Points on a hilly landscape, in no order, each with its height.
From any point a climber steps to the highest of the 2 points nearest to it. It stops when none of these is higher. Distance is the straight distance between rows; heights are no part of it.
Q920 height 3.42: [171 144 158 164 172 165 150 144 128 155 122 144 113 122  95 142 169 153
 159 175 138  98 171 166 130 165  96 126 115 119  86 170 142  82 106 121
  95 174 144 141 150 126 119 141 101 137 132]
Q110 height 6.21: [167 165 155  92 149 180 138  88 144 176 135  96 105 118 183 110 102 135
 168 146 130 152  82 132 135  84 146 128 123 149 109  94  84 100 159  92
 148 168  90  95 159 159 167 115  75 131 151]
Q701 height 2.16: [ 74 137 104 138 108  91 158 121 119 146 118 145 120  89 126 110 118 134
 149 159 196 149 130 132 157 114 133  81 102  77 137 164 157 170  98  83
 135  94 174  97 119  93  97 131 161 167  83]
Q422 height 5.43: [ 98 133 153 159 155 117 105 109  78  71 166 127 148 170  78 160 137  83
 151  97 141  84 154 117 124 154  69 133 102 152 105 112 159  87 149 168
 136 160 173 148 152 109  87 139 124 129 130]
Q640 height 3.83: [172 141 157 137  90 166 136 157 106 116 140 124 121 123 170  97 161 162
 130 109  92  99 111 165 161 182  71  71 142  70 101 192 122 135 132 132
 117 102  98 172 113 135  60 121 180 142 114]
Q262 height 2.01: [171 150 146 149 139 173 143 182 136 175 113 120 118 169 118 144 166 136
 130 147 149  57 167 171  73 157 153 117 106  96 115 145 150  57 107 105
 108 164 112 156  75 112  95 184  84 149 152]
Q552 height 1.33: [159  61 130 143 147 144 140  73 133  92 127 160 100 106 129  86 109 170
 155 126 139 138  99 145 129 157  93 113 120 115  77 116 156 172 126 159
 142  96 159 164 167 144 141  71 190 132  55]
Q770 height 4.40: [136  88 198 148 125 113  74 160 158 122 126 115 112 205  92 159 136  93
 142 113 153  90 150 158 120 163  82 132 130 120 172 109 142 118 144 131
 128 130 105 187  68 128 122 149 134 118 121]
Q484 height 4.63: [132 139 103 163  88 117 127 140  94  87 137 161 134  95 135 112 162 158
  91  90  69 134 112 136 152 185  73 102 157 114 119 177 144 127 112 169
 113  93 113 160 146 126  88 116 171 125 136]
Q275 height 3.25: [147 120 141 137 139 126 124 166 145 139  78 167  82  86 108 160 130 170
 124 181 109 149 176 122  93 103 161 132 164  96 113 173 140 174  92  88
  72 102 113 110 115 157 165 127 188 153 115]
Q86 height 2.64: [157 124  80 134 142 117 144 174 174 154 124 109 187 181 136 113 163 117
 113 144 125  77 160 171 107 161 168 171 152 152 138  90 137 129 147 155
 112 201 103 164 131  89  81 140  70 112 164]
Q536 height 1.57: [ 87 155 104 148 170 118 121 104 106 139 136 111 166 202  96 155 158  47
 165 123 207 112 163 108 138 107 146 164 102 180 129  97 152  83 161 133
 120 183 158 106 148  84  88 150  47 113 167]
Q572 height 4.72: [147 135 155 136 137 131  79 110  86  87 141 146 117  87  82 207 140 141
 131 136  71 152 157  51  93 113 104 160 148 162  41 134 148 134 108 141
  81  81 124  95 160 159 179 141 169 155 134]
Q249 height 5.02: [ 70 124 150 121 113 113 129  98  99 128 150 106 131 124 119 149 100  79
 143  99 183 120  96 100 173 121  96 113  98 110 167 120 127  91 137 128
 147 103 150  94 106 109 124 162 123 126 123]
Q455 height 2.23: [131 128 147 142 103 127 114 171 144 170 110 141  86  88 135 136 118 113
 118 111 125 136 100 182 222 155  63  90 145 117 201 154 104 121 127 115
  87 128  78 137  72 148 128 141 135 109 160]
Q881 height 4.31: [160 127 148 159 151 140 127 141 120 123 143 122 150 150 109 136 154 126
 125 137 117 109 142 142 115 169 116 142 135 148  98 103 143 119 142 152
 120 156 123 163 170 100 118 128 101 121 130]
Q620 height 1.88: [107 169 138 129 117 142 121 143  96 131 141  90 139 188 118 158 175 102
 101 103 144  81 146  90  79 113 144 111  89 124 139 134 117  45 115 124
 138 139 135 116  92 101  92 181 102 153 153]
Q196 height 5.48: [ 99 104 129 176 121  61  97 115  78  58 116 163 149  91  57 201 111 104
  96 106  85 126 148  82 116 129  72 159 124 187 119 139 147 177 101 157
  79 115 165 139 173 138 146 113 184 113 149]
Q978 height 4.68: [101  82 148 105 105 105 106 116 148  86 151 133  96 147 140 121  89 112
 144 132 164 161 119 140 144 120 110 127 139  84 157 117 122 156 132 126
 148  62 113 145  70 160 156 114 205 120  85]
Q311 height 2.72: [117 143 157 114 168 139  97  79 127 127 164  85 164 190 144 117 134  74
 164 103 140 131  96 116 115 134 126 160 129 176 124  62 118  92 185 156
 157 153 122  99 149 113 139 111  74 102 158]
Q208 height 3.08: [148 105  66 109 115 132 158 143 141 118 134 103 203 142 180  61 154 155
 123 123 122  75 100 163 156 182 147 138 147 116 117 107 131 143 141 173
 154 178 157 176 146  66  62 108 106 131 121]
Q283 height 4.03: [131 128 226 139 156 168 102 129 142 156 145  99  92 170 129 165 137 103
 164 120 167  98 146 159 128 152 105 106 110 100 121 124 131  54 132 116
 112 143 102 146  72 134 119 175 110 133 142]
Q369 height 4.07: [ 88 145 105 109  67 116 115 137 128 100 155  87 167 159 173 102 138  86
 104  65 132  86  92 107 155 140 131 111 105 123 177 137  95  90 148 144
 160 118 142 131  84  99  82 148 123 115 151]
Q608 height 3.88: [171 145 161 157 129 171 105 140 123 129 126 158  81 105 106 176 166 176
 149 161  90 156 154 110 113 135  96 126 162 113  98 162 121 124 112 117
  80 102  85 136 106 188 164 146 161 144 138]
Q318 height 2.40: [114 131 107 155 106  85 149 143 125 112 104 182  99  76 105 139 107 138
 108 148 121 177 131 116 133 130 101 119 140 110 139 175 145 182  94 119
 104  95 143 120 135 141 117 108 179 141 113]
Q648 height 4.19: [165 112 139 152 121 156 138 140 110  85 142 149 122 109 148  95 156 168
 121 126  87 124 114 148 137 183  76 112 159 104  84 155 155 150 118 168
 127 117 136 172 165 139  87  90 187 139  92]
Q388 height 1.80: [128 174 138 132 105 166 138 159 112 154 134 103 132 157 124 137 176 137
 122 119 150  66 149 120  94 151 150  95  89  89 109 169 135  52 112 104
 133 129 150 123  84  89  60 177 113 169 132]
Q685 height 1.97: [ 78 139  67 143 105  84 151 139  94 111 111 136 150  83 113 128 113 123
 103 116 133 153 128 114 149 127 144 135 120 119 150 149 134 158 110 131
 138 123 165 104 160  85  97 125 124 119 126]
Q228 height 3.87: [150 120 113 121  88 145 107 183 151  91 135 128 140 185 152  93 159 142
  99 114  97  93 142 163 107 164 145 123 138  94 152 139 140 137 129 135
 143 104 128 184  58 142  95 117 186 146 121]
Q397 height 3.60: [161 131 102 140  93 131 139 194 135  96 123 133 171 171 148  86 174 153
  96 128  88  80 146 168 124 180 125 126 151 110 120 162 144 118  98 151
 133 144 139 189 117  99  64 123 153 145 132]
Q948 height 2.26: [113 139 122 154 102 120 150 137 129 143 118 149  84  72 141 119 118 150
 137 141 165 162 118 133 169 146 103  76 125  67 153 180 125 156  84  98
 114  93 133 128  95 123 102 138 160 142 125]
Q164 height 2.15: [107 141  83 131 124 100 143 142 117 153 116 127 153  95 114 126 142  79
  87 116 122 145 122 112 164 104 139 149 147 178 181 112 105 108 148 135
 127 157 134 103 158 112 121 156  66  98 172]
Q130 height 2.52: [ 92 159  79 149  83  98 148 174 118 137 104 141 126 135 118 150 146  96
  77  83 139 102 150 107 148 123 131 118  99 141 210 152 111 104 113 126
 116 140 134 141  89  97  88 185 103 123 176]
Q501 height 3.76: [162 140 212 152 185 156 141 130 147 183 131 140  68 139 102 159 128 137
 197 158 161  89 165 172 138 158  90 109 118  89 108 161 128  73 110 109
  88 154 122 128 111 150 129 153 106 133 127]
Q699 height 4.59: [110  85 169 130 101 109 100  99 141 110 148 132  95 129  99 153  91 111
 149 112 157 157 112 129 186 146  52 119 132 122 162 109 126 161 134 142
 134  94 112 151  90 165 149 119 189  96  88]
Q995 height 1.43: [170  70 106 118 162 141 150  45 130 121 147 138 102  86 113 112  97 156
 167 125 127 141 105 129 152 143  58 138 115 156  50  91 143 172 147 174
 141 125 141 142 222 144 174  66 151 113  78]
Q407 height 4.86: [137  98 127  83 149 136 116 110 169 140 147  97 134 160 156  84  96 143
 147 142 131 150 104 159 108 105 176 162 143 132 130  62 115 169 167 130
 163 132  98 153 132 142 185 102 119  96 103]
Q997 height 4.77: [116 142 177 129 127 147 149  95 119 145 155 123 111 102 121 143 102 124
 167 105 165 116  93 127 188 149  63  94 111  90 130 147 111  95 124 121
 139 122 147 123 132 128 126 134 134 122 123]
Q667 height 1.78: [125 172 109 126 194 135 133 113 124 165 118 114 153 160 123 139 171  74
 145 134 157 113 150 108 103  99 167 147 114 196 118 110 128  77 169 122
 118 207 149  91 178 106  90 139  22 129 170]
Q19 height 2.51: [ 94 133 141  96 141 108 116  92 108 106 143 109 135 148 133 156 113  80
 116  96 115 158 100  74 125 110 134 167 136 180 132  75 107 112 162 151
 145 129 112 107 162 129 171 125 110 107 159]
Q219 height 6.15: [ 93 122  99 168  99  62 117 154  65  56 109 181 156  84  81 158 137 120
  65  97  61 143 148  92 118 136 104 136 148 159 143 164 144 173  81 147
  96  89 164 150 155 148 110 100 182 128 149]
Q427 height 2.81: [139 122  66 124 104 136 151 144 129 111  89 165 129  78 171  69 126 190
  99 146  77 174 114 135  96 107 185 104 142 111 107 154 148 206  97 121
 144  80 136 144 162 126 113  97 177 165  82]
Q841 height 3.86: [ 97 124 109 118  69 113 123 143 116 103 153 123 149 129 178  88 127 106
  80  70 105 140  77 144 182 147  91 124 122 109 176 148  86 136 152 140
 164 110 125 149 105 123 112 123 148 101 145]
Q434 height 2.73: [ 96 171 120 135  92 125 127 146  95 130 115 132 118 118 119 144 158 116
  97 102 113 126 114  94 143 135 113  99 111 116 164 169 117  91 118 131
 117 111 133 103 108 115  98 159 140 148 180]
Q197 height 3.01: [148 146  43 139 113 140 169 154 131 124  83 162 146  88 168  61 147 194
 110 161 102 138 120 171 119 135 162 116 138  99  96 162 142 169  90 137
 134 137 142 138 165  91  88 115 138 156 110]
Q707 height 0.64: [ 83 134  80  96 107  96 132 130 135 156 112 104 134 155 133 157 114 101
 111 135 162 128 140 105  94  65 218 148 113 150 187 108 114 130 144  95
 147 124 140  88  88 107 133 162  92 143 126]
Q625 height 5.24: [109 145 141 136 141 110 104  87  88 116 124 168 129  67  69 230 117 118
 116 129  94 161 144   4 118  81 120 141 119 161  63 159 135 134 104 112
  78  96 149  48 167 144 190 122 151 166 132]
Q10 height 1.66: [133  95  79 129 159 131 146  88 106 110 127 146 151  73 114 110 119 144
 125 141 101 153 107 125 124 133 108 149 142 162  71 116 149 158 133 176
 145 143 165 114 246  99 122  93 123 124 113]
Q448 height 5.73: [119 130 166 101 156 145 136  67 134 159 150  89 106 125 151 126  99  93
 177 128 148 161  77 117 162 110 101 142 138 147 138  74 105 113 170 115
 142 142 118  89 146 132 185 125  71 107 128]
Q697 height 5.03: [105 100 145 169 111  79 107 131 115  60 137 160 120 117  76 179 118  95
 108 101 117 126 139 120 145 144  63 158 136 165 156 140 141 155 110 158
 129 108 148 163 122 146 132 119 185 106 130]
Q703 height 1.21: [118  49 142 122 147 105 130  88 168  76 127 129 122 144 112  89  80 153
 156 168 172 120 158 151 106 123 155 139 110  95 103 113 190 181 120 139
 149  94 163 158 109 150 131 109 168 119  47]
Q320 height 3.81: [104 167 112 133 128 116 132 126  72 111 127 119 166 107 109 142 151 115
  82 116 108 134 127  72 111 109 142 138 122 149  90 157 142  98 121 151
 147 123 144  93 181 101 114 150 114 148 156]
Q508 height 4.74: [102 146 136 133 158 122 155 114  88 142 111 156 126  75  75 203 121 114
 125 142 130 144 154  50 121  88 135 127 109 149 107 165 146 119  98 101
  90 139 162  65 177 117 148 126 105 155 160]
Q272 height 1.17: [156  44 168 130 176 111 112  79 177 109 115 121 122 128  84 142  83 136
 166 171 170 130 170 135 102 110 129 152 119 130  77  84 186 192 129 125
 113 123 154 142 131 154 171  84 152 122  63]
Q358 height 5.25: [ 62 109 127  86 100 111 120  85 124 113 166  83 133 145 154 133  87  88
 130  81 157 151  80 108 157 104 126 120  99 132 181  96  97 103 158 138
 181 103 123  93 100 128 155 130 137 109 113]
Q458 height 3.85: [148 144 126 130 140 159 131 133 101 102 144 111 169 142 134 110 152 136
 114 152 106 121 131 114  95 144 159 136 106 133  80 117 155 107 138 155
 162 137 159 108 177 102 118 133 127 143 118]
Q116 height 1.04: [112  83 160 144 138  80 115  90 136  98 134 148 100 103  52 199  75 106
 160 148 150 134 166  66 115 103 108 123 110 146  87 110 161 169 112 115
  93 112 162 114 140 159 175 107 199 132  81]
Q696 height 4.30: [141  64 123  94 129 160  94 124 154  86 154 121 130 185 175  57 105 172
 147 139 124 136 109 175 102 126 167 140 145  88 138  94 133 165 149 132
 180  85 111 175  94 153 135  97 191 131  69]
Q9 height 3.00: [123 146 132 166 125 110 128 162 105 131  87 184 104  59  77 200 127 157
 117 159  88 151 170  64 103  95 135 113 162 119 123 204 130 157  76  82
  34  83 119  84 118 176 173 136 164 166 144]
Q893 height 3.54: [185 148 170 134 158 145  98 153 145 151 108 133 115 161 119 162 155 144
 131 171  91 130 159 126  59 123 160 171 157 141  96 108 134 122 131 111
 100 134  77 118 138 158 166 152 101 127 169]
Q687 height 3.68: [139 129  95 125  94 132 158 143 131 129 135 136 127  90 175  63 122 156
 105 114  97 143  88 169 185 154  87  96 147 100 144 140  89 162 144 138
 136 117 107 153 133 120 109 106 139 104 114]
Q934 height 3.36: [153 113 124 102 119 143 152 126 133 120 139 105 150 145 174  42 138 175
 144 118 136  94 104 204 164 164 126  88 132  60  94 145 139 147 127 145
 149 142 138 189 111 104  83 103 149 125  92]
Q586 height 1.11: [149  83 144 135 167  92 100  96 161 134 111 137 108  99  68 186  87 120
 159 172 146 160 172 116 113 108 118 151 127 165  81 101 141 201 121 118
  89 130 138 119 163 144 193  95 140 110 101]
Q672 height 2.31: [125 157 117 142  98 139 123 161 135 213 101 123  69  97 155 127 110 112
  97 115 136 125 103 153 187 131  91  91 126 118 226 174  71  77 122  95
  98 123  98 109  55 160 122 167  97 123 186]
Q395 height 4.47: [128 143  95  82  83 137 115 139 176 180 140  75 159 150 175  67 108 127
 116 108 152 115  70 163 156  98 168 102 117 129 211 100  52 114 157 101
 153 159  98 127  69 133 121 137  97 100 133]
Q263 height 4.41: [100 104 138 114 114 112 118 149 159 163 133 115 117 175 130 138 127  85
 122 101 181 108 129 155 164 131 116 113 112 121 197 107 110  89 143 121
 133 160  99 142  67 116 113 158 102 103 136]
Q752 height 2.42: [149 160  88 136 112 122 149 206 164 184  98 117 154 171 146 130 172 122
 103 116 124  70 180 160 107 157 147 134 140 136 163 141 114  90 122 116
 103 195 106 173  86  83  76 171  70 127 171]
Q983 height 3.90: [182 146 149 148 139 137 130 172 139 153 116 149 119 153 112 147 149 152
 111 148  91 112 155 183 112 165 116 147 162 145 119 128 122 119 145 123
  99 169  80 161 134 142 140 145  83 109 172]
Q840 height 3.03: [152 160 164 138 189 163 148 101 125 162 141 131 115 107 100 142 141 122
 183 168 165 111 146 126 126 121 117 137 114 128  76 145 137  79 126 123
 114 164 153 102 180 117 131 138  74 137 146]
Q794 height 0.96: [ 75  85 128 152 144  66 129  82 100  91 124 132 149 108  62 187  87  87
 125 130 144 148 165  73 119  93 130 142 112 173  93 111 160 174 102 144
 104 119 204  94 164 133 148  95 157 124  92]
Q867 height 4.84: [151 140 153 102 150 170 117 115 191 197 130  68 149 175 185  64 116 134
 166 146 157 103 106 162 109 122 179 129 103 140 153  73  91  91 161  93
 140 196 100 125 110 127 138 118  46 108 130]
Q381 height 2.08: [ 67 104  62 150 101  67 166 118 119 100 110 152 145  83 115 113  93 121
 125 130 173 156 139 105 150 117 153  99 108 105 143 167 162 194 101 120
 128  83 197 120 136  99  84  91 167 148  79]
Q495 height 3.51: [160 137  89 114  99 156 181 142 141 149 125 119 144 100 196  31 120 181
 128 124 140 111  93 183 194 145 119  91 120  72 118 139 100 153 130 132
 154 138 132 154 135  88  74  98 134 131 104]
Q161 height 2.93: [152 159 176 120 175 169  98 107 142 148 127  71 136 182 152 109 147 109
 178 139 139 115 133 124  76 138 157 166 115 165  88  62 134  84 171 116
 138 154 104 114 145 123 136 117  57 121 153]
Q848 height 2.20: [148 188 164 127 131 177 113 134  97 148 133 107 124 144 138 144 171 124
 115 126 133 101 147  96  55 109 183 122 110 129 104 148 113  35 117 107
 135 132 119  76 126 119 114 171  75 165 159]
Q160 height 3.27: [167 140  72 145 123 107 155 183 146 125  91 141 172 129 143  95 175 178
  82 158  90 109 144 170 111 152 160 134 155 123 108 146 161 159 120 152
 124 164 136 161 154 100  79 120 129 150 142]
Q394 height 5.27: [112 144  88 178 107  82 121 173  69  69 128 160 171 108 132 127 156 140
  72  90  61 125 120 123 131 165 103 142 142 132 134 173 152 134  93 165
 123 117 160 183 161 109  76 123 166 142 155]
Q172 height 0.58: [104 116  83 109 131  86 159 129 156 151 106 117 156 130 120 125 106 100
 133 145 191 128 147 147 151  92 180 143 122 146 174 110 121 134 137 112
 144 174 152  98 113  96 133 151  78 113 132]
Q897 height 2.54: [136 113  81 134 122 112 159 104 117 118 113 179  83  48 124 133 109 160
 122 124 102 192  99 109 162 117  92 116 148 142 100 145 141 191 110 128
 118  97 136 104 179 148 175  90 168 131  99]
Q905 height 4.28: [124 160 126  92  71 156 104 119 145 152 152  76 138 149 187  88 125 127
 108  87 120  95  67 123 150 125 130  98 112 130 166 138  52  85 159 138
 152 126 113 114 101 121 110 136 111 100 144]
Q432 height 4.85: [ 97 138 175 152 135 110 115 130 107 109 145 118 114 154  76 175 137  76
 137 101 171  95 141 119 148 148  81 113  99 132 140 123 143  71 137 146
 129 124 139 129 109 106 103 174 119 120 156]
Q970 height 4.82: [156 124 194 157 177 130  98  99 111  85 152 114 139 163  67 159 146 108
 159 133 136  97 146 125  98 161  77 145 126 158  56 105 174  99 151 180
 135 155 155 159 160 108 119 117 130 127 115]
Q628 height 3.53: [154 116 166 162 136 121 109 151 133 112 116 155 100 130  70 181 158 147
 140 166 119 136 181 117  82 143 109 134 163 116 106 154 149 151  91 124
  84 121 121 152 115 161 151 136 167 133 127]
Q186 height 3.18: [176 153 144 125 129 140  94 162  96 106 129 140 143 132 112 146 178 144
  91 127  44 134 142 106  62 130 161 149 159 151  95 133 133 114 126 136
 120 111  98 120 139 152 149 156 125 128 167]
Q333 height 5.37: [166 126 108  85 145 175 141 119 130 154 120 120  96  78 165 100  93 197
 144 160  99 188  93 134 126  81 167 125 138 133 103 110 117 167 141  93
 152 123  91 113 150 164 189 111 123 141 116]
Q326 height 4.11: [162 112 137 100 102 160  98 152 123  61 158 143 139 159 180  83 146 165
 112 113  83 136 112 151  96 137 151 127 150  89 118 124 123 154 125 143
 172  66 118 158  98 157 126 105 190 142  90]
Q359 height 3.57: [128 150 157 138  84 157 118 154  87  81 154 139 106 125 147 116 152 150
 126 111 113 119 106 121 143 167 110  83 126  57 106 179 127 119 112 130
 142  69 135 146  99 128  84 145 205 152 108]
Q436 height 4.79: [121 119 143 109 122 135 157  85 135 137 144 139  91  80 133 116  88 145
 154 136 152 153  82 150 192 130  62 102 127  97 123 137 105 148 136 126
 137 121 109 113 124 139 160 112 146 100  91]
Q316 height 0.70: [103 126 142 104 141 107 107 115 176 168 109 102 104 162 138 145 107 102
 145 140 149 151 143 129  71  72 197 152 119 154 167  79 115 122 141  85
 138 118 107  90  67 144 174 142 102 121 128]
Q851 height 4.24: [115 144 183 124 136 149 133 114 155 181 151  92 130 177 146 121 136  95
 169 103 163  80 127 166 160 161 105 114  97 108 139  99 106  80 155 127
 135 173 113 135  95 117 125 153  75 109 139]
Q348 height 4.26: [104 180 104 129 136 134 170 128  83 153 119 144 131  71 127 138 133 137
 114 140 121 145 115  77 135  87 139 116 121 138 118 169 130  95 116 118
 125 131 150  58 173 114 131 158 104 144 155]
Q922 height 2.99: [108 179 154 131  90 134 116 140  70 102 128 153 108 110 126 151 158 138
  97 106  77 137 119  63 101 118 140 106 128 103 134 181 138  96 100 117
 130  63 128  92 113 143 114 159 170 172 139]
Q754 height 4.64: [134 149 125  87 133 166 103 120 195 212 134  68 117 142 204  74  94 140
 142 121 150 118  65 154 130  85 176 107 108 146 189  94  46  87 145  80
 138 169  90 105  85 170 151 122  61 118 147]
Q405 height 4.62: [140  94 129 109 122 124 124 143 157 112 122 133 120 147 134 108 118 134
 121 132 118 152 119 169 126 119 134 159 152 110 162 105 113 168 140 133
 145 124  86 157  97 147 164 104 142  89 129]
Q417 height 2.87: [142 141 117 103 116 111 125 138 129 110 113 130 136 128 128 149 137 119
  64 136  64 155 130  85  80 103 177 173 145 159 143 131 123 128 136 143
 141 111  99 110 140 150 168 133 121 115 178]
Q221 height 1.26: [121  44 123 125 143 131 142  54 148  57 149 151 114 128 125  80  77 146
 159 127 162 131 131 135 152 137 117 121 122 104  74 108 194 185 112 166
 149  78 174 167 121 161 123  71 205 139  27]
Q892 height 5.06: [144 129 119 112 141 155 167 115 147 169 124 138 105  65 156 101  97 164
 149 144 140 168 112 141 158 105 119 115 130 121 124 126 102 143 132 118
 139 130  95 111 146 140 175 121 106 111 124]
Q487 height 3.20: [129 140 177 135 165 124  98 127 139 155 125 101 115 182 115 164 148 102
 143 136 137 126 160 134  69 127 152 154 109 161 124  97 137  88 129 116
 109 145  99 110 123 130 148 158  82 117 169]
Q505 height 5.74: [164 165 136  94 140 197 147 109 151 196 129 124  90  84 193 101  90 190
 155 166 113 160  68 135 121  64 178 114 115 140 134 110  67 119 131  72
 143 154  78 113 145 184 184 105  95 131 124]
Q895 height 3.28: [111 137 147 139  85 141 125 124  92  76 133 158 102 112 122 165 139 141
 135 111 119 163 125  80 112 118 112  93 131  87 110 178 141 135  91 125
 120  49 132 114 112 150 118 139 212 174 103]
Q671 height 1.98: [124 162  86 135 157 123 134 148 119 152 112 132 158 138 121 139 160  91
 100 141 116 117 149 101  98 115 173 163 144 200 132 112 114 112 153 136
 115 173 112  98 157  97 134 152  53 116 165]
Q870 height 0.76: [100 109 141 105 146 100 117 123 159 162 117 126  94 121  98 171  88  99
 156 164 143 170 145 109 113  65 175 153 120 127 132 100 127 147 128  81
 102 119 125  95 111 154 221 121 117 126 118]
Q548 height 3.23: [163 107  93  99 109 155 139 139 152 112 148  82 177 175 193  41 150 165
 115 109 107  52  90 172 145 175 157 104 145  84 124 126 116 150 148 144
 173 158 141 171 104  99  83  87 127 128 106]
Q496 height 4.49: [119  67 113  83  96 116 107 129 143  81 135 155 110 156 171  93 100 157
 112 140 130 164 122 162 116 108 153 146 155  92 168 122 107 198 118 115
 165  59 107 165  66 190 142  80 214 142  78]
Q239 height 1.53: [172  93 113 113 202 172 144  42 117 130 137 146 126  89 117  90 111 150
 166 145 109 147 107 129 139 128  88 156 128 167  39  94 153 153 150 167
 167 152 161 125 241 107 158  77  98 125  91]
Q411 height 0.89: [ 79  82  87 123 122  66 144 113 101  87 108 145 153  81  97 175  91 111
  83 121  93 160 160  78 118  96 171 137 131 175 114 131 149 190 102 126
 104 112 183  91 186 145 145  95 161 140 113]
Q25 height 4.56: [ 86 123 188 137 130 113  91 122 153 137 122 102 113 203  96 180 122  52
 160  90 184 113 150 135 132 140 104 134 108 129 183  85 141  85 136 120
 129 144 100 129  73 116 132 159 101 102 144]
Q693 height 2.86: [137 110  74 115 156 109 133 130 139 110 132 112 213 174 140  88 148 130
 112 133 113  83 126 162 128 176 145 176 146 156 119  76 149 122 153 183
 159 190 133 177 153  80  91 112  93 106 142]
Q430 height 4.25: [154  94 173 119 130 147  87 145 166 110 151  88 154 221 128 107 149 112
 142 116 122  89 139 183 105 177 129 139 131 120 147  86 136 108 158 135
 140 148  96 182  68 123 124 120 115  94 130]
Q4 height 4.42: [160  97 165 108 134 151 112 154 162 150 127 115 124 184 136 114 125 131
 147 145 146 113 132 177 104 130 151 141 131 100 160  99 116 127 144 107
 132 133  73 152  76 146 158 123 113 106 125]
Q801 height 4.27: [152 140 158 131 129 137  92 114 120 103 133 136 105 107 100 201 131 146
 136 121  71 170 148  82 112 110 112 140 151 122  93 128 119 138 105 133
  82  70  92 114 104 184 205 138 179 139 136]
Q403 height 2.61: [136 193 154 132 169 171 143 114  84 159 139 146 134 143 112 144 163 109
 156 152 141 107 147  88  95 106 140 139 107 136  91 150 117  51 121 106
 121 150 143  67 175 111 111 152  78 157 164]
Q280 height 1.82: [112 140  47 143 136 113 163 112  89 133 111 166 169  62 125  79 129 154
  99 137 119 149 118 115 150 130 120 132 122 135  92 147 147 153 113 132
 145 142 177 109 219  88  82 103 111 145 129]
Q304 height 5.11: [148 139 121  87 145 152 137 125 187 166 117  95 140 156 163  82 113 164
 160 164 144 136 121 142  90  93 201 146 127 133 128  76 114 140 163 111
 158 157 104 116 127 131 152 120  83 115 131]
Q215 height 2.22: [147 164 131 147 150 151 153 183 160 199  93 136 109 147 135 144 156 138
 103 139 141  72 181 158  99 128 164 126 129 139 169 148 113  63 100 101
  82 185  95 137  87 121 100 187  53 129 178]
Q828 height 2.68: [134 135  71 130 123 148 169 140 113 140  97 177 100  50 159  90 101 190
 126 146  97 194  95 122 142 109 135  98 153 112 114 159 116 199 100 107
 137  84 104 112 165 139 122 103 161 155  96]
Q559 height 0.81: [ 82  99 108 107 132  88 135 130 127 123 112 139 122 104 106 151  77 105
 116 156 130 164 164  90 108  72 165 147 135 143 140 123 141 178 129 103
 112  95 150  78 129 146 174 116 148 134 114]
Q149 height 2.39: [109 170  65 152  70  99 133 193 142 182  90 126 102 102 150 123 129  98
  73  81 125 119 125 148 184 123 110  96 125 119 224 176  99 111 117 112
  95 144 116 126  50 113 103 170  98 132 184]
Q843 height 5.47: [104 122 140  89 119 138 137  68 150 147 172  80 125 124 162  98  94 105
 166 103 180 146  86 139 194 113 116 109 118 115 151  82 103 124 169 132
 179 135 136 109 129 114 150 115 101 106  92]
Q859 height 2.32: [ 79 139  95 123 116  86 115 133  91 102 140 130 164 138 125 156 129  69
  82  79 116 135 114  82 129 108 134 160 135 192 181 104 117 124 137 154
 142 134 140 106 146 110 127 141 115 100 173]
Q637 height 4.73: [109  92 152 140 132  78 116 117 135 101 144 134 128 142  85 140 115 101
 132 110 173 125 137 163 179 160  64 131 124 135 162 112 149 152 124 141
 133 130 138 187 125 126 121 122 161  91  98]

Where does a climber stop that starts at each point below?
Q388: Q304
Q239: Q978
Q707: Q978
Q427: Q978
Q672: Q219
Q495: Q304
Q455: Q219

Call two points neighbours if one is among the 2 nearest of the other. Go from one point of each pair to the other, from neighbour to neighbour, staying as high as possible. Name the lowest point that can't be avoided.
Q25 / Q304: Q430
Q978 / Q219: Q699
Q625 / Q422: Q320
